Each row is a point on a landscape with many valleys, with its height.
From any point a ball rolls to the lowest of the 6 points nearest to it. It stops when none of these is lower. Distance is the straight distance between rows; heights are no part of it.
Q_639: [14  7  3  0  5  8  2  9]  (h 33.6)
Q_325: [  0   9 -15  -2  13   5   8  -7]  (h 53.6)
Q_625: [-13  -8  -8   1  -6   6  15   3]  (h 60.9)
Q_694: [ 33   3   8  -2 -24   7  -6  17]  (h 45.4)
Q_94: [ 9 -6 14  3 -4  6 -2 14]  (h 26.3)
Q_34: [-10 -14   5   1 -40 -17 -13   6]  (h 49.6)
Q_466: [ 2  5  0  4 19  8  3  4]  (h 33.2)
Q_760: [-20  -2 -11   3  17   7  16  -4]  (h 65.3)
Q_441: [ 13  15   1  -4  37 -12 -10 -26]  (h 65.4)
Q_238: [-20 -21  19   6  -8  -6  -2   8]  (h 43.3)
Q_710: [  8  18 -26  -9   8   1   4 -20]  (h 52.7)
Q_288: [ 0 -6 15  5  4  6  0 14]  (h 19.0)
Q_80: [  7  20 -22 -11  15  -3  -1 -26]  (h 34.0)
Q_673: [-13 -14   2   2 -27  -3   7   6]  (h 11.0)
Q_23: [-29  -4  -5   4  30   6  13  -3]  (h 72.5)
Q_210: [-8 -6  4  6  8  9  9  7]  (h 31.8)
Q_682: [-5  9 -1  1 30  5  2 -5]  (h 43.7)
Q_257: [-26 -21  22   7 -15 -17 -31  10]  (h 23.4)
Q_791: [ 24  -2   7  -2 -30   5  -1  14]  (h 34.8)
Q_516: [ 16  19 -22  -8   4   0   2 -14]  (h 57.3)
Q_661: [16  8 -7 -1  0  9  3  4]  (h 42.3)
Q_307: [ 22  19 -24  -8  -9   7   3  -7]  (h 66.4)
Q_969: [-20  -5 -13   1   2   6  19  -1]  (h 76.6)
Q_228: [-13 -18  19   6 -17  -8  -9  11]  (h 35.3)
Q_618: [ -4 -13  18   4  -8   1  -4  14]  (h 26.8)
Q_292: [ -3 -17  22   4 -27 -11 -23  12]  (h 31.1)
Q_922: [ 1 -3  4  2 -1  7  6 10]  (h 28.1)
Q_517: [ 10  -5  -3  -3 -27   3   5   8]  (h 47.6)
Q_35: [26 18  2 -1 20  3 -8  0]  (h 54.9)
Q_515: [  6  16  -5  -2  32  -4  -5 -16]  (h 56.3)
Q_359: [-26 -21   5   7 -29 -17  -7   3]  (h 53.1)
Q_125: [  4  17  -8  -8  29  -9  -4 -31]  (h 66.9)
Q_458: [ 13  -5  11   0 -20   5  -3  16]  (h 4.9)
Q_920: [-11 -17  14   5 -31 -16 -17   8]  (h 42.4)
Q_571: [  6  -1 -11  -2 -16   8  10   4]  (h 55.3)
Q_98: [-25 -16  -3   5 -40 -25 -19   3]  (h 46.3)
Q_33: [-18 -16  18   7   8   3   2  12]  (h 30.7)
Q_640: [-17   3  -8   3  27   5  11  -6]  (h 59.1)
Q_767: [ 17   8  -8  -3 -10   8   3   5]  (h 48.4)
Q_25: [  4  17 -14 -13  22 -12  -2 -37]  (h 59.7)
Q_470: [-27   5 -22  -5  24   4  17 -18]  (h 76.7)
Q_165: [-10  -9   5   6  -5   4   8   8]  (h 40.2)
Q_59: [32 20 -8 -4  3  5 -5  2]  (h 53.0)
Q_536: [-18  -8  11   8  24   6   7   8]  (h 43.6)
Q_420: [-12   8 -15   0  18   7  11  -7]  (h 25.1)
Q_57: [ -4  12  -6  -2  39  -4  -1 -17]  (h 55.6)
Q_793: [ 15  17  -4 -19  16 -19  -8 -47]  (h 74.1)
Q_858: [-22 -12   3   6   9   6  12   5]  (h 55.4)
Q_45: [ 30  -2  20   1 -22   7 -12  19]  (h 38.0)
Q_433: [-20 -16  16   6 -24 -20 -37  10]  (h 33.3)
Q_361: [ 26  19   1  -4  28 -11 -14 -21]  (h 73.3)
Q_337: [ 17  18  -1 -10  28 -18  -8 -37]  (h 75.0)
Q_596: [-12   8  -4   4  38   1   2  -9]  (h 53.5)
Q_259: [32 14  5  1  3  9 -8 11]  (h 50.2)
Q_92: [22 12 -1  1  6  8 -5  9]  (h 41.9)
Q_851: [-29  -6  -9   3  18   6  19  -3]  (h 80.7)
Q_766: [-13  11 -21  -7  28  -4   5 -29]  (h 75.2)
Q_281: [-23 -18   7   5 -13  -5   8   9]  (h 48.2)
Q_894: [-24 -18  -1   3 -21  -7   9   2]  (h 25.3)
Q_822: [  1 -11   7   2 -30  -2  -1  10]  (h 42.2)
Q_31: [ -4 -16  13   4 -23  -4  -4  10]  (h 37.7)
Q_379: [ -2 -12  -1  -1 -39  -8   1   5]  (h 54.0)
Q_16: [33 11  1 -5 -8  9 -2 12]  (h 50.1)
Q_702: [  2   4 -16  -2  -7   8  12  -2]  (h 63.5)
Q_586: [25  4 11  1 -6 11 -5 14]  (h 40.7)
Q_988: [ 3  9 -7 -2 20  4  3 -1]  (h 40.8)
Q_158: [  4 -13  24   3 -16   0 -14  16]  (h 37.8)
Q_382: [-16 -15   6   1 -21  -5   6   7]  (h 33.5)
Q_349: [  4  -2  -4   0 -11   8   7   8]  (h 41.8)
Q_406: [ 23   6 -10  -4 -33   6   5   8]  (h 54.8)
Q_976: [ 8  3  5  3 12 10  2  9]  (h 27.7)
Q_668: [  5  12 -17  -4  11   5   6  -8]  (h 55.7)
Q_518: [-27 -15   6   6  -4  -1  10   7]  (h 17.4)
Q_812: [ 18  23 -15  -9  17  -7  -4 -24]  (h 54.4)
Q_561: [ -7 -11  20   6   3   4   0  15]  (h 23.3)

Call two points neighbours if one is among the 6 nearest of the other. Go from one point of each pair to the other, from neighbour to neighbour, staying as low as possible. Name the highest point that can't be avoided.
Q_292, Q_80 -> Q_325
Q_292, Q_458 -> Q_228
Q_420, Q_458 -> Q_988
Q_458, Q_518 -> Q_33
Q_288, Q_458 -> Q_94
Q_673, Q_518 -> Q_894
